Points on a hilly landscape, in no order, each with its height.
From any point a ball takes the steepest step (drop divided by distance) to one of its 2 nearest points. It stops when none of these is lower. Distance is the straight distance between rows; heights are no part of it.
nogi: [ 58 151 170  73  96 177 120 136  18 117 137 105 160 132 103 115 130 156
  97 166  90 162 127 112 144 131 157  77]  (h 1.75)
lameg: [117 162 133 161 147 125 101 123  90 108 132 151 131 117 119 128 105 134
 111 168  99 169 134 122 162 168  71 105]  (h 5.22)
Suvul: [173 155 135 178 170 150 118 163  98 150 115 169 138 169 141  81 138 129
  99 121 152  91 118 136 133  87 143  96]  (h 3.86)
Kiga: [146 163 125 138 206 126  74 134  52 110 149 141 131  81 139 155  96 165
 106 143  98 109 142  92 145 122 100 125]  (h 2.65)
fuv: [110 118 109 124 112  82 109 124 140 100 121 143 164 193 113 112 110 168
 124  83 170 112 109 156  89 142 123 167]  (h 2.37)
sirol: [ 74 116 115 100  61 173 135 122  68 108 106  53 143 184 161 106 125 152
  75 101 139 140 144 187  91 103 165 125]  (h 2.68)
daru: [ 54 108 121  74 110 169 131 119 127  83 175 139 139  75 154 129 132 137
 152 159 102 162 126 173  85 109 107 135]  (h 2.15)
nake: [209 145 121 195 171 158 159 178 110 163 112 159 129 148 128  97 161 136
 109 142 146  98 155 129 142  86 133 112]  (h 3.52)
bala: [137 105 119 146 101 125 129 132 168 172 117 139 108 151 132 124 132  80
 130 119 169  73  91 104 133 146 121 159]  (h 1.26)
Reke: [ 88  98 113  74 149 142 104 155 119 124 186 140 165  85 140 144  80 149
  90 128 103 116  83  93 121 138  90 127]  (h 3.49)
Tibo: [151 157 120 121 170 123 179 141 175 129 162 150 127 104 135 148 166 102
 158 138  76 127 175  76 151 115 131 111]  (h 1.42)
tek: [140 131 145 157  71 165 150 143 112 128  94 157 197 177 148  60 138 150
 140 131 120  86 111 156  89  51 142  87]  (h 4.00)
Nul: [112  97 130  98  93 135 122 117 164 129 144 137 122  97 123 142 122  94
 129 153 124 157  89 125 116 143  92 152]  (h 2.71)
mafav: [103  90  92  98  87 126 126 141 105 115 111  95 110 211 148  91 142 100
 101 115 155 114 109 138 129  89 148  67]  (h 5.02)
tagu: [176 121  80 150  78 144 132 133 167 119  62 123 106 157 136 160 150  48
 142 127 130 172 125 142 151 147 131 108]  (h 5.76)
ketib: [127 110 116 130 147  82 143 132 166 108 163 174 157  57 160 123 103 166
 142 150  70 107 101  97 137 170  96 134]  (h 2.81)
kig: [212 114  98 153 157 109 159 141 147 123 109 105 105 140 131 147 117 131
 169  80 201 120 107 154 115  81 127 106]  (h 4.03)
Doro: [141 169 139 179 123 168 161 151 147 170 112 147 117 121 122 140 139 105
 138 135 173 143 156 138 136 131 135 130]  (h 0.93)
Pak: [155 104 124 116 159 106 140 116  93 157 144  96  93 141  79 145  89 137
 151  92 164 120 143 117 104 116 120 158]  (h 0.18)
Pofe: [109  83  93  90 147 121 130 117 118  95 132 105 103 187 133 100 124 118
 114 104 191 120 108 171 116  88 131 113]  (h 4.77)
kabug: [ 88  99 120  87  92 177 124 136 138 123 153 112 115  98 134 151 123 103
 120 151 128 166 127 148 105 112  99 148]  (h 2.40)
gima: [160 127 131 140 159  95 159 111 162 132 151 132 143  93 104 148 101 156
 170 126  33 120 179  81 113 162 127 149]  (h 2.26)
vata: [ 52 141 157  63  79 179  99 132  49 108 128  69 138 146 142 112 128 152
  59 137 123 156 139 148 110 125 165 101]  (h 2.25)
Lelom: [ 79 111 116  94 100 150  89 123 112 122 121 120 120 167 164  95 100 108
  74 108 139 115  71 146 169 111 153  62]  (h 5.29)
tesu: [168 156 130 163 132 154 142 135 100 120 106 165 168 181 134  56 154 159
 121 114 149  93 108 158 101  64 131  78]  (h 4.19)
vak: [ 73 188 136  93 158 150 138 144  81  97 148 142 131 102 117 116 163 168
 145 163  70 150 181 113 135 127 125  77]  (h 0.64)
vafi: [115 129 150 163  56 176 163 135  91 146  80 126 178 173 136  78 125 134
 114 139 137 116 124 172 124  96 176  98]  (h 3.67)
tev: [103  94 184 104 132  68 105  41 205 102 128 101 110  93 114  98 121 139
 160 119  45 137 140 109 118 169 112 140]  (h 1.28)
gulog: [240 130 114 175 176 118 169 180 136 166  79 128 130 141  99 177 140 138
 127  90 155 125 137 105 128 117 162 123]  (h 2.60)
Vekuz: [160 157 109 196 121 128 113 157  92 136 118 142 107 128 150 129 120 165
 110 147 143 119 153 145 204 100 145  49]  (h 4.49)
zube: [213 126 101 166 149 121 152 179 132 181 117 122 102 106 102 191 137 129
 125 130 160 135 154 100 159 131 144 129]  (h 2.13)
kam: [ 96 151 116 121  84 155 148 142  64  94 114  78 171 187 125  71 118 182
 103  97 154 129 145 185  80  82 156 103]  (h 3.04)
Vaz: [158 164 136 157 131 133 160 158 157 178 130 144 113  99 117 183 141 108
 158 120 154 133 157 104 152 151 115 144]  (h 1.53)
Zod: [182 114  85 155 123 134 169 159 135 122 108 115 118 152 131 117 140 157
 153  99 181 122 115 157 139  70 149  61]  (h 3.68)
Bukuv: [124 181 116 135 141 142 136 132 121 121 113 124 107 154 119  94 150 139
 129  95 194 137 139 193  93  92 151 108]  (h 1.54)
Mavu: [106  87 105 111 131  98 115 100 173 103 130 120  81 161 137 133 127 103
 133 104 189 130  88 179 133 120 137 152]  (h 4.55)
kota: [103 132 101  81 167  83 137 103 132  76 164 126 110  76 121 114 132 148
 192 124  75 131 144 128 116 133 103 134]  (h 1.33)
bosas: [ 63 178 155  98 136 171 127 153  33  95 140 140 165 100  98 107 143 176
 135 164  58 152 157 105 156 132 150  85]  (h 1.19)
Vuf: [173 122 119 185 154  83 101 121 121 146 134 159 122 148 130 141  82 140
 115 118 160  99 124 127 141 152 119 150]  (h 2.04)
bivul: [106 135 121 169  77 144 113 150 101 147 120 139 124 131 152 125 110 145
 116 154 146 147 118 142 190 129 123  70]  (h 4.82)
boba: [134 144 125 153  96 175 145 147 139 154 117 134 118 139 125 158 144  89
 129 152 181 156 134 168  96 143 128 139]  (h 1.50)
sado: [105 106 186 123 101  79 100  86 201 163 108 113 117 133 130 120 125 102
  98 126 103 104 111  92 154 178 137 171]  (h 1.27)
nus: [125 114 133 153 138  85  86 112 146 124 114 153 131 139 138 126  81 142
  98 132 150 127  78 139 151 176  98 171]  (h 2.47)
mesut: [ 97  90 156  85  94 131 116  84 172 162 136  95  93 108 106 168 153 126
 137 115 155 145 125 133  90 150 161 204]  (h 1.37)
Mub: [186 117 146 136 182  98 117 108 119 171 130  99 101 102  84 175 100 159
 164 102 119 119 163  87 130 123 119 147]  (h 0.96)
beget: [ 73 179 147  96 146 156 130 127  78 135 147 113 103 106 112 114 153 140
 137 133 143 144 156 143 150 102 133  88]  (h 0.12)
gopom: [120 153 143 152 163  79 183 124 178  92 139 135 153 101 110 160 153 163
 159 128  49 157 195  76 116 199 149 148]  (h 2.50)
Ladip: [168 135 100 177 136 129 116 117 123 100 115 135 109 141 120 129 120  81
 124 171 107 170 143 149 163 160  89 105]  (h 5.40)
lin: [120 114 104 152  59 144 127 138 178  79 104 149 165 177 177 110 156 107
 152 122 173  99  94 173 106  96 140 130]  (h 6.22)
razo: [142 123  93 150  49 131 117 140 207  67  72 128 137 153 168 134 155  67
 163  98 177 129  89 160 121 140 146 145]  (h 6.09)
vebo: [ 80 161 151  89 130  93 148 117 169 106 129 145 133 106 112 146 175 158
 144 140  72 145 156  87 113 202 116 144]  (h 2.74)
kuliv: [105 172 134 108 158 161 114 111  84 134 130 117  88 133 115 103 148 108
 123 123 174 147 139 168 119 104 127 115]  (h 0.88)
lasep: [139 100 146 142  97  94 116 104 178 157  93 111 106 143 111 134 130  92
 144 104 161 101 117 110 134 174 150 179]  (h 0.73)
Fofan: [141 152 141 142 205 114  96 118 112 128 183 157 145  65 155 152  80 147
 117 140  68  93 133  83 146 128  85 145]  (h 2.84)
kanu: [130 144 110 106 179 159  99 141  33 113 157 125 144 106 105 132 102 142
 120 148 111 126 137 106 146  99  94 120]  (h 2.22)
sov: [108 100 136 112 114  98 114 128 177 123 146 159 143  71 153 128 110  94
 124 157 104 117  75  89 161 157  81 148]  (h 3.02)
gigod: [109 119 151  93 161  79 120  53 159  94 161 100 107  86 110 131 113 135
 181 110  80 168 154 126 109 150 123 156]  (h 0.86)
pipet: [154 125 140 151 163  85 123 118 138 115 164 163 152  71 151 152 103 152
 143 161  64 102 144  83 139 145  90 156]  (h 2.57)
fik: [130 146 146 152 150 130 107 145 129 173 140 176 128 131 144 120 136  88
  98 151 109  93 134  71 160 134 113 137]  (h 2.19)
ral: [ 79 115 147  66 157 112 107 126 154 103 161 148 199  64 136 132 107 168
  97 119  93 125  58 104 112 182 115 147]  (h 3.22)
gime: [111 138 167 126 134 107 118 101 153 149 122 145 123 138 121 117 140  83
 106 148  90 111 131  82 144 185 110 177]  (h 1.68)
nit: [ 99  87 125 114 108 104  97  98 130 121 116 119 130 181 113 111 121 140
 101  88 164 109 106 163  57 149 151 185]  (h 2.03)
lazen: [115 149 156 151  84 154 166 132  37 140 111 104 187 178 130  66 119 182
 104 117 126 129 124 184 109  81 181 107]  (h 3.36)
pir: [169  91 106 124 141  79 148 119 181 112 108 107 112 171 132 145 114 114
 182  75 192 104  95 163 125 109 145 118]  (h 4.29)
fid: [133 111 111  81 169 161 120 150  45 134 168 100 127 109 103 112  99 136
 142 137 139 118 124 104 121  68  86 117]  (h 1.71)
zam: [169 143 116 177 120 134 134 117 161 122  90 129 106 125 136 155 120  49
 154 149 119 179 135 140 164 143  95 125]  (h 5.57)
kegez: [ 79  77 161 113 133  86  77 113 151 145 133 127 143 119 129 120  86 140
  86 120 141 119  48 127 139 169 109 180]  (h 2.77)
Tono: [101 136 119 145 123 139  89 138  65 109 115 132 131 130 129 119  90 162
  75 165 123 168 108 127 167 170  97  74]  (h 5.07)
rofid: [187 157 123 147 184 101 172 125 164 144 161 112 133  99 118 171 139 126
 162 120  57 147 201  61 145 113 139 132]  (h 1.87)
tes: [163 109 118 127 168 134 142 137  82 150 149 124  89 146 101 111 104 124
 146 125 160 110 136 111 126  89 111 127]  (h 0.92)
Mamab: [136 113 116 130 119 142 117 154 133 171 137 150 117 146 148 134 131  91
 101 138 131  66 100  95 159 119 112 127]  (h 1.82)
nak: [103 114 163  69  78 138 108 100 188 154 127 116  98 113 136 161 187  95
 120 142 133 125 141 104 118 158 166 179]  (h 1.69)
vez: [ 95 108 116 122  78 193 134 151 122 147 144 103 121 129 138 140 138 100
 109 143 170 149 144 163 101 111 126 152]  (h 2.00)
buv: [177 149 108 184 112 117 149 171  93 137  98 113 113 143 131 110 144 184
 116 132 144 128 156 148 171  71 175  55]  (h 4.13)
bami: [ 74 125  87  56 137 132 133 100 125  78 165 131 112  70 132 114 140 125
 176 149  93 164 141 150  93 113 113 123]  (h 1.77)
zim: [231 142 108 201 150 146 170 188 151 132  75 131 147 149 122 112 170 116
 131 114 136 114 144 116 140  79 162  99]  (h 3.11)
Visiv: [114 137 140  81 142 145 164 114 145 138 161 163 126 102 132 118 175  85
 166 143  77 110 159 109 102 116 130 139]  (h 0.83)
bepa: [101 102 148  96 103 116  93  86 147 142 129  91 105 153 102 140 136 136
 111 107 163 147 136 151  64 159 158 197]  (h 1.70)
Bem: [113 134 157  87 101 162 142 113 166 150 156 140 105 102 134 150 194  91
 149 158 108 131 156 107  94 144 150 160]  (h 1.29)
Tuf: [186 123 142 189 153  86 121 111 130 157 126 127  99 125 110 188  90 159
 132 119 123 119 165 116 153 164 112 162]  (h 1.55)
pokav: [175 137 105 149 102 136 141 127 179 109  43 126 132 144 147 172 167  42
 166  93 149 150 106 146 119 134 174 130]  (h 5.93)
fero: [ 70  88 168  77 125  89 100 100 159 138 149 117 168  82 119 121  96 152
  73 127  99 119  51 117 115 169  98 183]  (h 2.99)

Call two points neighbours if one is among the 2 nearest of the other. Go from one point of each pair to the other, from neighbour to neighbour, staying as low as possible. Name the highest point that can't be avoided.
Pak and lasep | vebo
beget and lasep | tesu
Visiv and mesut | nak
Doro and gigod | kabug
mesut and Pak | nus
lasep and gigod | tev

Where does a ball stop that starts at each point below?
pokav | Zod
lin | beget
fero | Pak
tesu | Doro
Kiga | Pak
sov | Doro
vata | beget
